A landscape with many peaks, sampled at points; each row gives a point and its height.
A climber steps from a point to whichever of its 2 nearest points has the largest rise for the distance, and stops where none of them is higher. Distance is the straight distance between rows; heights are no part of it.
zalaz h=432: [-37  28 -25 -39  39 -45  37  21  27  -8   8 -16  -2  16 -14 -40  14  28
  22  -1 -26 -19  -3 -11  14  14   0   6  11 -50 -51   3   2  43  -4  34
   5  14 -32  -3  -9]
Duv h=309: [ 16  44   0   5  28  32 -14 -38 -25  30  16   5  20  19   9  15  16   1
 -40 -35   2  -2 -25 -33   3 -10  21   1 -27  -9  25 -25   1 -20  26  29
  24  24  -4 -22 -34]
bur h=424: [-12  12  27 -18  29  19   2  29 -23   5 -10 -18  14   2  18  18  -1 -12
  12  12  -3  11 -18  -5  -8  29  -2 -15   1  11  19 -19  -9  -8   8   3
 -11   4  24 -38 -19]
bot h=425: [ 39 -21  34  50 -30  49 -38 -17 -22  -6 -11   3   2 -19  22  22 -10 -29
   0  -5  22  20  -8  22  -3 -24   8  -8 -10  41  49  12  -9 -45 -15 -40
   9  -5  27  18  18]
Zek h=469: [-12  23  27  -9  13  19   2  26 -37  -7 -19 -27  27  11  39   3  -6 -11
  13  30   8  -4 -40  -5 -12  30 -19 -32  -8   1  20 -34 -20   4   3   0
 -26  -3 -13 -72  -8]
kopo h=99: [  9  -6 -35  23 -41 -13 -33  -7 -21   8  20  20 -20  -3 -11  35  12 -27
 -16   4  38 -31 -25  16 -20 -39 -42  -5 -18  29  -8  32  17 -17 -14 -17
   2  -9   4 -12 -16]
Relod h=557: [-52   8  -3 -40  65 -31  62  40  -1  39 -17   8  -6 -33 -41  -8   5  12
  -2  32   8   5  -5 -10  -9  30  -7  37  22 -18 -12 -39 -30  16  29  23
   0  -3   5   3  -7]
Muril h=174: [ -2  13  -5 -11   0  -8  24 -11 -32  -1 -11  -7  10   7   2 -15  -2  15
  16  30  10 -26 -16   3   1   3  -6 -13  -7 -35 -21 -25 -13  37  -9  22
 -14 -13 -66 -36   2]
duka h=246: [ 19 -42  31  23  -7  36  -9 -14  33 -12  -4   8  -5 -12  -8 -14   0  -5
 -12 -31 -26  40  48   8   6 -13  20  14  13  36  23  14   4 -36  11 -30
  24   8  49  77  42]
kizif h=431: [-13  10   2 -14  15   7 -32  30  -2   8  18  -5  -2   9   9  37   6 -28
   4 -11  -5  13 -15   1 -15  10 -13 -13   1  31  19  20   7 -33   6  -8
   0   9  66 -23 -35]
Gul h=470: [-32  37 -13 -32  49 -19  28  20   4  -7  -1 -26  19  14   8 -41   8  18
  21  14 -16 -20 -18 -14  12  16   5 -19  10 -52 -31 -23  -4  49   4  36
  -4  17 -46 -35  -4]
Lifi h=317: [  7 -39   9  29 -12  13  48 -17 -14  21 -25  28 -16 -43 -41 -20  -6  12
  -1  22  22   7  25  21  -5 -11  10  52  16   1  -4 -26 -25   6  14  -8
   4 -29 -33  57  49]
Vol h=344: [-19 -28 -13 -12  -5 -34  27  24  28 -22  -6  -4 -19  -6 -15 -26  -7  23
  41  30  -6  -9  17  17   8   5  -3   5  31 -22 -39  24   6  45 -32  -6
 -20 -17 -28  23  27]
Bibeb h=663: [  0 -16  39 -13  30  15  14  14  29 -10 -22 -15   7 -11   6 -18 -14  21
  21   0 -33  37  35   2  24  34  45 -13  34 -11   7   3   2  11 -15   0
  -3  -1  14  42  27]
Pev h=279: [  9  -9 -16   9 -51  -9 -46  -7   3 -37  15 -11  -3  23  28  23 -10 -14
  13  12   8 -34   1  14   2 -26 -27 -37 -20   1 -21  37  17  11 -26  -9
 -13 -15 -23 -49 -11]
Paz h=162: [  7  14 -43  16 -41 -26 -50  -4  21  17  38  29 -19  29  -6  34  18 -23
 -42 -45   4   1 -20 -10 -17 -25 -23  -8 -17  27  11  45  39 -34   0 -10
  20  32  41  16 -33]
nulis h=323: [-18   5 -28  -4 -30 -19 -47  11  -7 -24  24 -12   1  20  30  35  -2 -25
   5  12  13 -39 -22   9  -8 -19 -46 -44 -26   8 -13  30   9   1 -15  -3
  -9  -8   6 -77 -29]
pep h=48: [  2 -12   9   6 -21   8 -24  22 -20  -9   2  -8  -3  -4  17  35  -6 -28
  13  19  18  -8 -16  17 -14   1 -24 -18  -4  30  14  13   1 -14 -13 -25
 -18 -13  25 -29 -10]
gami h=526: [ 29 -49  17  38 -26  16  12 -29   7 -39 -15   6  -7  -5   7 -47 -26  13
  38  12  -1  10  36  31  21 -24  22   7   3   8   1  17   1  19 -19 -30
   1 -21 -28  50  62]
Gugap h=280: [-12  24   8 -32  55   3  49  -7   5  27  -8   1   7  -9 -30 -26  14  29
 -10 -11 -18  12   7 -23  10  27  31  32   9 -36 -11 -35  -7  17  21  41
  10  15 -16  24  -5]
voz h=570: [ 38 -44  47  32  -8  28   8 -24   6 -34 -29  -6  11 -18  24 -48 -38   7
  38   4  -2  31  37  23  33  -8  43  -3   6   9  34   5 -16   8 -22 -34
   4 -22  -9  45  69]
nolo h=122: [ 19   5 -29  19 -24  -2  -2 -37 -21  35  15  38 -17 -10 -36  13  25  -3
 -36 -19  25 -17 -14  -2 -15 -31 -14  31 -12  12  -2   4  11 -19   4   3
  11   0  -8  30 -11]
zepet h=197: [-18  27   4 -18  34  -6  50  11 -40  17 -18  -3  20  -7  -4 -23   6  12
  12  37  14 -16 -34  -7  -4  21  -7   2   4 -34  -8 -51 -24  40  15  25
  -9   0 -57 -39  -6]
zuf h=155: [ 22 -26   0  19 -32   9 -24  -3  36 -30  16   3 -11  14   0  -5  -2 -10
  -1 -24 -26  11  35  13   8 -20   5  -1   9  26  -1  41  27 -15  -6 -28
   6   9  36  44  16]
rir h=442: [-12   8 -23 -34  10 -34  24   5  35   8  15   6 -13   7 -31 -14  14  15
 -11 -25 -27  -1  23 -13  -1  11  -2  27   4 -10 -35  12  15   3  10  14
   2  11  18  34 -11]
safos h=413: [  9  -4  19   4 -38  17 -56   2  11 -50   2 -35  12  33  58  25 -24 -11
  23   5 -13  -8   6   8  12   3   1 -63 -12   1   8  29  11   3 -29 -12
 -21  -2  -1 -61   1]
goba h=67: [  7  -5  32   0  18  32   5   5 -10  23  -9   0   3 -19  -4  23   4  -7
  -8  -3  -3  24   1   0  -4  17  19   8   8  20  26 -18  -8 -26  13  -2
   2  -3  36  16  -8]
sonir h=130: [ 16  -2 -32  27 -39  -3 -37 -12   2  12  23  27 -16   3 -13  26  17 -23
 -33 -26  20  -7 -12   4 -18 -33 -25   2 -11  34   8  32  30 -32  -5 -17
  14  14  24  24 -15]
Geto h=500: [  5 -13  48  -5  -1  27 -22  30   7 -28 -17 -30  11   8  40  10 -26  -9
  36   9 -20  27   8  11   9  30  17 -39  12  13  24  11   3  -3 -25 -21
 -22  -5  25 -11  10]
gup h=609: [-33 -27   4 -29  29 -20  21  45  43   1  -4  -5 -16 -19 -25  -6  -4  11
   5  -1 -23  23  40   1   1  27   4  13  32   9 -17  12   4   2   4  -4
  -6  -2  43  43  12]
feze h=271: [-34 -28 -41 -14  -6 -59  31  29  21  -2   7  14 -39 -21 -41 -14   2   5
  11  26  13 -19  20  21 -12  -5 -32  36  16   0 -52  25   2  22  -7  -8
 -14 -25   2  27  14]
pefom h=507: [-22  42  -5 -20  36   1  10  10 -14 -19  -5 -37  31  20  32 -28   3  10
  13  15  -4 -23 -27 -15   8   8  -4 -37  -6 -45 -14 -37 -10  46  12  30
 -14  13 -61 -66  -3]
zefi h=351: [  6 -19 -13  12  -5   4  45 -32  -5  36 -10  34 -18 -40 -55  -8  11  18
 -24  -4  14   3  23   3  -9 -14   7  63   7  -3 -14 -26 -12  -8  21   7
   9 -13 -16  63  25]
zegum h=193: [ 55  22 -27  33 -22   2 -22 -75   1   9  22  25   9  23  -3  -1  12   7
 -42 -54   0   2   3 -24  11 -38  30  12 -28  -8  18   0   6 -26  -3  15
  33  17 -20  27 -11]
nizit h=434: [-16  39 -20  -8   6  10 -36  -3 -17 -12  22 -22  18  30  34  18  10 -11
 -13  -8   6 -34 -28 -14  -3 -16 -22 -33 -31 -13  -5  -8   3   9  21  20
   2  18 -19 -83 -32]
kap h=256: [ 29  14   0  16 -21  20 -37 -37 -19 -14  11  -4  15  19  26  19  -5   0
 -11 -11   3 -13   1  -2  11 -16  14 -26 -24  -7   9   3  -1  -8 -12   8
   4   1 -24 -33 -14]
pusav h=569: [-32  -9  24 -36  47  -8  11  57  22  -2 -13 -19   1  -7   5   3  -9  -5
  27  15 -25  27   9  -4   0  45   5 -14  28   5   7   1  -4   2  -2   2
 -13   1  46  -2  -3]
moz h=125: [ 10   9 -25   5 -11  -6 -13 -25  12  36  22  33 -12   1 -25  18  28  -8
 -51 -50  -4  13 -12 -26 -16 -11  -2  23  -7  16  19  10  27 -37  19   2
  21  29  38  45 -26]
popiz h=456: [ 21  -1  37   4 -14  31 -45   1  15 -46  -6 -36  21  31  59   9 -32  -3
  26 -11 -30  20  22   4  27  14  36 -52  -3  -1  22  22   6  -3 -28 -12
 -11   5  14 -28   9]
fev h=347: [ -3  -4  23  -2  -5   0  28  18 -38  16 -23   0   5 -22  -5   8  -6  -6
  11  42  22  -6 -25   7 -16  25 -16   2  12   5  12 -24 -23   8   0  -7
 -18 -25 -11 -29   1]
kebi h=325: [-18 -18  -5 -21  11  -9 -20  24  53  16  15  10 -13  -5 -20  19  14  -9
 -20 -44 -33  45  26 -13 -11  16  -3  18  17  29  12  20  17 -47  30 -13
  11  25  92  51 -19]
gofi h=346: [ 12  35   2  20   6  29 -19 -21 -61  31   7   9  17  -2  20  38  19  -9
 -34   3  42 -17 -54 -14 -13 -15 -15  -8 -33   5  31 -35 -14 -20  16  12
  13  12 -19 -59 -33]
zanu h=210: [ -9 -52 -15  24 -25  -1  25  -3  21  -1  -5  23 -33 -24 -43 -24   6  10
  -4   3   4  -3  43  23  -9 -28 -23  46  13  25 -26  15   8  -3   9 -28
   1  -9   5  69  48]
tekil h=534: [ 54  -2   5  55 -37  34 -36 -53 -38  -1   0  13   8  -9  21  19  -4 -13
 -16  -7  37  -3 -11  12   3 -42  10  -8 -31  16  37  -1 -10 -29 -20 -22
  16 -12 -22  -3  10]
nopi h=96: [  9  -3   0  -3   6  13  -3 -10   6  26   8  21  -6 -13 -23  18  16  -4
 -28 -29  -6  17   7 -10  -8   1   7  21   2  20  15   1   8 -29  16   2
   9  10  41  38 -10]
fede h=275: [  6  34 -11   2  20  20 -25 -25 -10  35  25  15   7  22  -4  28  23  -7
 -43 -51  -4  13 -32 -38  -6  -7   8   7 -23   7  31  -5  17 -33  26  21
  27  38  27  -5 -48]
dat h=93: [ 50  -1 -18  54 -55  15 -63 -44  14 -22  23  15   0  27  19  15  -1 -12
 -26 -37   5  -1  11   1   9 -51  10 -19 -24  21  25  37  19 -34 -19 -16
  28  19   2  13   3]
rur h=395: [ -7 -12 -20 -12   0 -15  32 -13  22  23   3  23 -19 -20 -46 -10  17  15
 -26 -21  -9   8  31  -7  -4  -2   0  50   8  -1 -25  -2   7  -8  18   4
  -1   1  14  63   7]
zusu h=377: [ -6 -10 -12  -7 -12 -26  16  -1  13 -26 -11  -6  -5  12  -5 -31  -8  32
  45  22  -7 -15   9  14  20   4   9 -12  17 -39 -44  14   6  51 -40   9
 -16 -14 -61   4  22]
Zudis h=394: [-27   4  -6 -36  35 -34  35  23  41  -1  -3  -9  -6  -2 -22 -33   4  37
  20   1 -29   3  23 -10  19  22  20  12  32 -41 -41   8   2  37 -18  17
  -4   8 -16  31   9]
lal h=314: [  7 -21  21  17 -38   5  11  16 -41   1 -26   1  -3 -24   3  20 -11 -18
  16  54  37 -11 -29  22 -25   8 -34   1   9  22  19 -14 -19  -2  -8 -31
 -26 -36  -6 -26   5]
fodu h=239: [-18  -5  41 -10  25  -4  56  25 -17  22 -46   0  23 -25  -7 -27 -13  24
  24  53   6  14 -21  -1   0  49  11  -2  38 -25  19 -40 -31  29  -7  -2
 -17 -14 -37  -8  24]
res h=135: [-15   6   1 -24  -3 -18 -16  19  30 -43   5 -37  12  39  38 -11 -14  10
  38   9 -28 -20   7  -4  17  14   6 -55   6 -28 -29  23  14  39 -30  12
 -12   3 -26 -43   3]
zutuz h=217: [-10  20  22 -12  35   6  56  -2 -31  21 -32  -1  24 -11  -8 -38  -1  31
  17  35   1   0 -18  -8   6  26  27   4  17 -45   1 -52 -31  41   2  24
  -6  -2 -59 -10  13]
rure h=345: [  2  58  -4  -9  54  34  13 -28 -32  30  12  -1  25  13   3  -6  23   2
 -36 -24   2  -8 -36 -38   6  -2  15  14 -20 -27   8 -56  -1   1  50  39
  21  28 -22 -31 -32]
vepas h=380: [ 12  45  16  -1  37  36  11 -29 -43  13   0  -9  31  12  22  -7   6   8
 -16  -3   5  -7 -24 -21   5   3  23  -8 -26 -25  14 -53 -16   8  25  29
   6  14 -40 -45 -16]
Kom h=236: [  1 -12 -25  -8 -40 -24 -36  14  30 -42  22 -13 -11  29  14  11  -9 -15
  16   1 -15 -24  16  13   5 -13 -17 -27  -3  10 -32  51  30   7 -23 -11
 -10  -7  15 -18  -7]
tato h=541: [ -8 -54  18  18 -31   0  16  38  -4 -13 -23   4 -19 -35  -6   6 -16 -15
  28  49  22   0   4  35 -18   2 -27   8  27  35   1   9  -6   4  -7 -42
 -22 -32  16  12  33]
ziki h=616: [ 21 -30  50   8  20  20  20  -8  18 -15 -35  -8  13 -18  10 -40 -29  23
  25  -1 -17  46  39  10  32  21  60  -1  27 -12  23  -8 -14  12 -19 -16
   0 -15  -5  59  57]
zosid h=617: [-27 -10  37 -32  48  -3  19  44  28  -4 -26 -24  14  -7   7 -18 -10  20
  33  16 -31  29  14  -3  15  48  31 -25  40 -15   5   0  -1  20 -17   3
 -11   5  16  12  14]
Fura h=485: [-24  38 -27 -25  14 -12 -20   8  10 -24  24 -29  12  35  27  -2   4  -7
   4 -14 -16 -37 -16 -16   6  -7 -16 -27 -22 -29 -30   1  11  26  18  31
   1  17 -19 -65 -27]
vidin h=72: [  6 -22 -15  20 -44  -3 -21  12 -26 -13   4   5 -17 -12   6  29  -3 -27
   7  32  36 -27 -20  27 -19 -21 -46 -14  -6  33  -4  25   7  -8 -19 -28
 -17 -25   6 -24  -5]
zigo h=198: [  6  30 -37   7 -30 -14 -60 -16  24  19  37  14  -2  46  10  34  13 -14
 -44 -55 -10  -1 -23 -28  -7 -23  -4 -13 -26  11  18  35  33 -31   8   9
  26  49  32 -12 -50]
valal h=550: [-46 -18 -14 -39  38 -38  32  31  41  24  -1   9 -23 -27 -46   0   6  10
 -18  -7  -9  23  32  -9  -8  23 -14  44  17   4 -26  -5  -7 -16  22   7
   0  -2  50  48  -1]
rozo h=43: [ 17 -23  42  17  -6  27  19  -1 -24  16 -27   4  -1 -34  -4   3  -8  -5
   1  19  14  18   3  15  -6  11  11  17  14  15  28 -23 -19 -13   7 -16
  -4 -22   8  23  24]
nufig h=63: [ 21  10 -18  25 -46   9 -65 -20  10 -13  25   9   1  30  19  39   2 -16
 -23 -27   1 -12  -6   0   2 -31  -6 -31 -20  15  11  36  21 -26 -15  -7
  13  19  13 -22 -21]
mus h=124: [ 41  -6 -19  30 -47   2 -33 -37  32 -21  23  14  -3  26   3  -4   6  -4
 -19 -41 -21   2  27  -1  12 -36  14   1  -7  11   0  31  27 -17  -9 -13
  18  18  11  41   4]
Rak h=255: [-17  27 -17 -33  45 -11  56 -14 -14  47   1  19  -3 -18 -50 -17  24  23
 -27  -7   0  -2  -3 -22  -2  11   4  56  -4 -25 -19 -40 -13  10  36  38
   8   7 -16  23 -16]
Kodok h=385: [ 42  -3  44  33 -14  48 -30 -20 -31  -4 -17  -9  16 -10  34  18 -14 -18
   2  -4  13  26 -13   7   4  -2  25  -9 -14  22  57 -12 -21 -37 -14 -26
  -1 -10  16  -6   8]
laku h=600: [-58  18   3 -40  73 -33  58  52   2  20 -20 -13   6 -19 -17 -32   4  14
  15  40  -6   3 -15 -13   0  36  -1   8  35 -29 -13 -30 -21  33  12  20
  -4   5  -8 -16  -5]
gog h=552: [-31 -53  16   2  -5 -18  37  49   8   6 -30   5 -22 -50 -25   2 -18  -4
  21  52  27   7  12  25 -15  21 -26  20  37  22  -4  -8 -21   9   1 -34
 -21 -32  10  23  34]
reb h=306: [  7  25  16 -22  40  10  28 -19   8   6   1  -7  13  15  -4 -26   3  27
  -2 -22 -33   9  16 -24  22  20  43   5   1 -37  -7 -20  -1  18   7  35
  13  13 -22  18  -5]
Binar h=412: [ 25  32  37  10  23  35  11 -38 -55   5 -18 -13  43   7  38 -19 -14  14
  -5   8  13   3 -20 -16  12  12  30 -18 -24 -29  35 -62 -34   9   7  16
  -7  -5 -55 -51   5]
Zolav h=154: [ 33 -12 -38  43 -33   3   5 -58  -9  20  14  46 -20  -8 -33 -14  25   3
 -36 -29  16  -5  11   1 -10 -50  -4  43 -15  16   1   8   8 -21   5 -10
  22   2 -16  66  19]
Rekas h=225: [-10  15  -6 -15  27  -5  51 -11 -40  50  -6  23  -3 -29 -44   6  18   2
 -24  18  28 -11 -20 -11 -14   4  -4  44  -1  -8  -1 -45 -16   3  35  27
   5  -9 -15   0 -14]
nizu h=195: [ -9  13 -11 -20  18 -10  27   2 -28  26   5   8  -3 -13 -23   6  12  -2
  -8  10  15 -19 -19  -3 -12   4 -14  16  -7  -2 -14 -19  -5  11  16  17
  -2  -7 -10 -14 -17]
Nubof h=131: [ 21  23 -33  15 -35  -2 -22 -57 -30  -6  12   4   6  17   8  10   6  14
 -12   2  23 -45  -9  -1   6 -35 -16 -14 -37 -29 -23 -10  -7  17  -6  23
   3  -6 -71 -47 -17]
kitu h=153: [ 17  11 -17   7 -26  -3   0 -42 -30 -17   0  -2   7  15  12 -10  -6  21
  12  16  12 -32   1   6  10 -19   0 -12 -24 -36 -29 -14  -4  33 -19  20
  -6 -20 -79 -35   3]
zavo h=378: [-25   2 -10 -23  25 -14 -20  34  22  15  21   8 -11   1 -15  31  14 -20
 -11 -29 -17  28  -1  -9 -17  19 -15   5   7  29  12  19  12 -39  22  -3
   8  16  85   6 -39]
Vek h=183: [ 17 -42 -22  47 -34   9  20 -39   3   5   0  37 -24 -17 -37 -26  14   8
 -13 -10   7  -6  33  20 -10 -47 -10  49  -2  24 -16  15   2  -9   9 -22
  16  -6 -13  70  43]
dab h=472: [-39  31  -3 -45  73 -12   6  42  21   7  10 -15   4  12  -1  -9   9 -11
   1 -17 -36  18  -5 -24  -2  31   1   4   5  -7  -1  -6   6  -2  39  24
  10  29  54 -17 -38]
bera h=168: [-19  15 -29 -23   5 -31  15   9 -13   1  13  -3  -5   6 -11  -2   5  -1
   7  16   8 -32 -14   3  -7  -2 -25   2  -9 -14 -36   3   4  25  -1  16
  -8 -10 -17 -27 -18]
tafab h=369: [ -6  10   3  -1 -24  14 -54   9  -8 -30  12 -29  16  25  50  37  -9 -18
  10  10  -1 -21 -19   4  -7  -4 -23 -52 -26   6  10  16  -1  -4 -13  -5
 -14   4   1 -87 -18]
Fedeb h=281: [  5 -29  12  -1  -4  14 -12   5  51  -2   7  11  -7  -3 -14  -1   6  -1
 -17 -41 -39  44  44  -4   0   4  11  13  17  31  13  20  19 -35  18 -21
  12  20  68  72  10]
Keze h=506: [ -8   9  29 -10   4   8   1  13 -22 -20 -22 -30  30  17  40 -12 -16   9
  27  31  -1  -6 -24  -3   3  28  -7 -47   0 -18   9 -21 -12  28 -18   2
 -28  -8 -43 -61   7]
ziz h=334: [ 26  10   8 -13  13  -1  19 -30  31 -11   3  -5   7  19  -4 -34  -2  32
   6 -30 -43  18  43 -15  28  13  56  10   9 -33 -13   1   6  15 -11  26
  12   8 -20  45  15]
gan h=363: [ -7   5   8 -31  34 -14  38   0  49   2  -7  -4  -2   4 -22 -40   4  44
   6 -21 -46  21  41 -18  25  24  44  21  26 -40 -25  -3   4  23 -10  25
   6  16 -14  60  18]
Razil h=287: [ 40  -8  11  23 -39  18 -30 -35 -16 -38  -7 -10  14  13  40   1 -26   3
  14   7   7  -7  15  12  20 -18  14 -32 -23  -9   9   4  -3   6 -31  -8
 -12 -20 -43 -31  17]
Mupos h=158: [ 39  12 -22  35 -21   9 -27 -51   6  29  21  37  -4  12  -9  13  21 -10
 -55 -58   6  21 -10 -25  -5 -30  16  13 -19  18  38   7  17 -38   3   3
  35  27  16  49 -12]
pipa h=551: [-40  43 -39 -44  49 -43  27  18  11   9  24  -9  -7  13 -16 -24  18   0
  -8 -15 -19 -18 -17 -24  -1   8 -17  26  -9 -26 -37  -2   6  15  34  35
  11  19   9 -13 -35]
Mar h=196: [  5 -15  -5 -12 -23 -19 -13  18  46 -40  14 -11 -11  25   4  -8 -10   1
  23  -8 -30  -4  33  12  15   4   5 -18  16   1 -30  45  29  17 -21 -10
  -8   0  14  18   9]
tup h=92: [  3  -7 -55  15 -37 -33   2 -20   1  22  22  36 -29  -8 -41   4  25  -2
 -33 -21  22 -23  -2   4 -18 -32 -38  41 -10  16 -26  26  21 -11   4 -12
   5   0   4  40  -6]
zaf h=448: [ 51  15  21  18   6  25  14 -62 -46  10 -15   2  32  -4  17 -17 -16  13
  -3  -3  19   6   1  -7  18  -6  45   2 -26 -26  28 -46 -31   5  -3  13
   7 -21 -55 -12  13]
Fiz h=512: [-41  -9  -6 -29  38 -22  52  24   7  47 -10  20 -18 -40 -56   5   8  10
 -20  17  14   9  11  -8 -15  19 -12  53  16   1 -18 -30 -20  -7  33  15
   3 -10  18  30   0]
nodof h=68: [-12   5 -53  -2 -23 -44 -13  -2  -6  10  30  24 -23  -1 -24  18  15 -20
 -22  -6  22 -33 -17   5 -20 -26 -45  15 -11  17 -25  33  20 -10   2  -5
   2  -9  21  -3 -28]
Pup h=348: [ 54   5  49  28 -11  48 -37 -40 -19 -21 -15 -22  35   2  58   3 -30  -8
   8 -16   6  28   7   0  23   0  48 -25 -27   3  59  -9 -24 -25 -21 -21
   1  -7  -1 -28  17]
les h=409: [  8 -19 -21   9 -40 -21   7  -9  -6 -32 -13   3  -9   5  -3 -19 -12  17
  40  38  14 -28   5  26   6 -13 -13  -8   1 -23 -40  14   8  41 -31   0
 -26 -28 -66  -5  24]
negip h=480: [  4  15   5  13  -6  29 -53  13  -9  11  17  -1   0  11  21  55   8 -31
  -7 -19   9  15 -27   1 -16  -3  -9 -26 -10  34  37  18   5 -45  -8 -15
   6  18  52 -27 -35]
zer h=240: [  2  30 -17   2   5   5 -45  -9  24  36  29  17   3  36  -2  28  19 -11
 -43 -63 -19  30 -23 -41  -9   1   9   0 -14  15  38  16  32 -41  28  12
  32  51  55   8 -52]
bigu h=591: [ 34   6   3  49 -36  30 -55 -24 -30  11  10  18  -5   2  21  47   6 -26
 -29 -13  39   3 -28   6 -11 -33  -5 -17 -25  32  41  15   3 -41 -21 -18
  18   8   6  -7  -6]
dogo h=548: [-11  28  10 -14  16  11 -20   9  -4 -32   1 -41  27  30  52  -8  -7   3
  14   5 -14 -18 -12 -12  10  12   3 -52 -15 -29  -2 -17  -4  28   2  22
 -13  12 -41 -74  -4]
til h=427: [-32  51 -41 -35  23 -32 -18  17  37 -17  32 -30   8  47  18 -17   8  -5
  -9 -38 -36 -28 -15 -24   8  -5 -11  -8 -16 -27 -34  12  22  13  36  34
  15  33  12 -46 -44]
Padi h=531: [ 14   3   3  31 -15  31 -48   3 -18  27  11  18 -13  -5   9  56  17 -33
 -22 -20  29  20 -34   5 -22 -14 -11 -11 -14  45  44  14   4 -54  -9 -20
  19  18  46   8 -21]
pozos h=163: [ -4   8 -10 -24 -12 -27 -12  14  45 -38  18 -23  -1  43  14 -15  -9  13
  30 -12 -39 -18  21   1  19   6  11 -27   4 -25 -42  34  27  31 -26  15
  -3   6 -13 -11  -4]
kupu h=123: [ -3 -32  10  -4 -16   5 -26  35  42 -31   8 -11 -15   3   2  11  -7 -18
  15 -12 -25  19  31  19   1   5  -3 -15  20  36  -3  46  25 -12  -3 -33
  -2   2  62  31   6]
Gober h=605: [-37 -43  10 -13  19 -18  33  48  24  14 -19   5 -21 -44 -34   8 -10   0
   3  25   9  21  28  13 -11  21 -12  25  35  21 -12  -6 -14 -10   9 -15
  -8 -20  39  39  22]
poteg h=483: [  9 -59  10  38 -40  12   9  -5   6 -36 -13   8 -24 -12  -2 -24 -16   0
  31  31  11  -8  29  39   5 -27 -12   8  10  27 -14  30  10  17 -16 -43
  -9 -21 -10  37  54]
siz h=138: [ -2  15 -32   1 -26 -15 -11 -19 -30  -1  16   4  -1   7  -3  15   8  -1
  -3  14  23 -46 -20   6  -9 -25 -31 -10 -26 -12 -29   0   2  13  -4  14
  -4 -10 -39 -47 -21]
nuru h=263: [-24 -26  28  -3  14 -12  61  26  -3  27 -42  11  -5 -47 -32 -13 -11  21
  16  49  17  13   2   8  -5  33   7  24  44 -13   2 -34 -33  23   1  -8
 -15 -25 -29  27  33]
feva h=542: [  2 -27  47   2  -7  23  -5  37  -2 -14 -27 -18  -2 -18  19  14 -19 -16
  29  24  -2  27   2  19  -4  29   3 -15  19  25  25   4  -6 -13 -14 -31
 -23 -13  35   6  19]
zafuv h=307: [-28 -21 -14 -21   8 -39  33  38   5  -1  -6   1 -19 -23 -28 -11  -6   4
  21  40  10 -10   5  12  -6  14 -21  15  27  -4 -30   8  -9  29 -11  -1
 -19 -24  -4   5   9]
luv h=484: [ 53  -1  19  32 -17  29  -7 -53 -38  -2  -8   7  21  -7  21  -3 -13   1
  -5  -5  19   3   1   5  17 -21  32  -3 -22  -4  30 -21 -20 -11 -13  -4
   8 -21 -33  -4  13]
bes h=289: [ -5 -27  27   5  14  11  49   2   4  30 -33  15  -9 -45 -34 -15  -9  20
   0  22   8  23  26   8   4  13  24  38  32  -6  -2 -33 -27   6  12   2
  -2 -22 -16  54  41]
gutid h=315: [ 53 -14  35  40 -38  34 -36 -39 -24 -38 -18 -16  24  -3  51  -5 -36  -7
  19   4  17  10  10  16  23 -20  25 -25 -24   8  44   2 -15 -11 -30 -29
  -8 -27 -21 -22  32]
durut h=283: [ 12 -19  44  21 -42  16   1  15 -35 -19 -36 -14  12  -7  29   4 -26  -8
  25  50  30  -2 -32  20 -13  26 -21 -24   2  16  31 -12 -20   0 -25 -31
 -38 -33 -13 -37  18]
mivak h=549: [-55  26 -21 -47  65 -46  36  43   5   2   8 -16  -2  -3  -6 -29   7  -5
   9  17 -12 -12 -17 -10  -3  18 -16   7  11 -22 -28 -11  -7  26  20  30
   0   6  11 -24 -21]
fomir h=426: [-34  46 -15 -39  57 -17  -8  37  34 -12  22 -32  10  37  17 -18   3 -11
   5 -27 -43  -1 -13 -25   5  18   4 -12   1 -17 -15   2  18  11  35  30
  11  34  31 -38 -37]
Vozel h=592: [-10 -42  37  10 -22   9  -2  50  -9  -9 -30 -11 -15 -34   3  23 -16 -26
  27  40  17  16  -6  29 -20  20 -26   2  23  44  26   4 -16 -17  -9 -46
 -23 -23  45   2  18]
Lapov h=387: [ -3  33 -18  12 -11  16 -39 -19 -39  11  20  -1  14  12  27  38  15 -12
 -30   0  34 -35 -46  -9 -12 -26 -29 -30 -37   0  13 -13  -8  -8  11  11
   8  15 -24 -80 -36]
fetan h=443: [ 14 -43 -15  35 -49  -7  10 -14  -2 -37 -12  13 -22  -4  -6 -26 -15   9
  39  37  16 -22  18  38   5 -27 -15   9   4   1 -37  23  11  34 -24 -22
 -18 -31 -50  20  39]
sagen h=227: [ 38  22 -18  15 -27   4 -25 -58  -4  -8  22   7  10  28   6   6   1  10
 -22 -30  -3 -19  11 -11  15 -29  18  -5 -26 -17  -7   4   9  -7  -9  19
  15   6 -34  -7 -14]
Zerap h=382: [-26  -3  17 -21  25 -18  28  48 -16   9 -16 -12   2 -19  -3   7  -5 -14
  19  39   9   7 -17   5 -15  33 -19  -2  17  12   5 -18 -21   4   2  -2
 -16 -12  20 -27  -7]
pebe h=471: [ 21 -21  18  47 -26  40 -32   2 -15  15  -5  18 -17 -25   1  31  11 -28
 -14  -6  25  19 -13  21 -21 -25 -12   6  -1  53  40  14  -3 -51  -3 -38
  18   2  46  33  11]
Mer h=237: [-27 -39 -25  -2 -11 -24  37  19  32   5  -6  19 -36 -27 -50 -24   4  16
   4  14   8  -4  40  19  -8  -8 -19  51  23   2 -47   9   1  13   4 -14
  -8 -16  -4  64  39]
kareg h=495: [-21  33 -34 -43  21 -43  14   2  35  12  25  -2  -7  26 -18 -19  19   9
 -20 -43 -42  -8   1 -33   2  10  -5  26  -8 -22 -31   9  22   2  29  25
  14  31  27  11 -39]
gidar h=520: [-53   9  13 -48  86 -19  19  63  22   1  -8 -21   5  -4   5 -13  -1  -2
  18   9 -34  27   0 -15  -3  47   3  -8  27  -5   2 -11  -8   6  20  17
   0  18  52 -13 -19]

Call two points neighbours if one is among the 2 nearest of the other. Go from one point of each pair to the other, from neighbour to neighbour, staying as high as possible. Name the lowest point that can't be avoided.
Vozel, gup -> tato
zuf, gup -> kupu
laku, Vozel -> Fiz
Bibeb, bigu -> Duv
Bibeb, Fura -> fomir
dogo, Vozel -> res
laku, pipa -> mivak

Write out the way that a climber takes from each point below.
Vek -> zanu, Mer, feze, zafuv, Vol, zusu, les, fetan, poteg, gami, voz, ziki, Bibeb
Mar -> Kom, Pev, nulis, tafab, safos, popiz, Geto, feva, Vozel
Nubof -> kitu, Muril, zepet, zutuz, fodu, nuru, bes, Lifi, zefi, rur, rir, kareg, pipa
sonir -> Paz, zigo, zer, fede, Duv, rure, vepas, Binar, zaf, luv, tekil, bigu
Rak -> Gugap, reb, ziz, gan, Zudis, zalaz, Gul, pefom, dogo
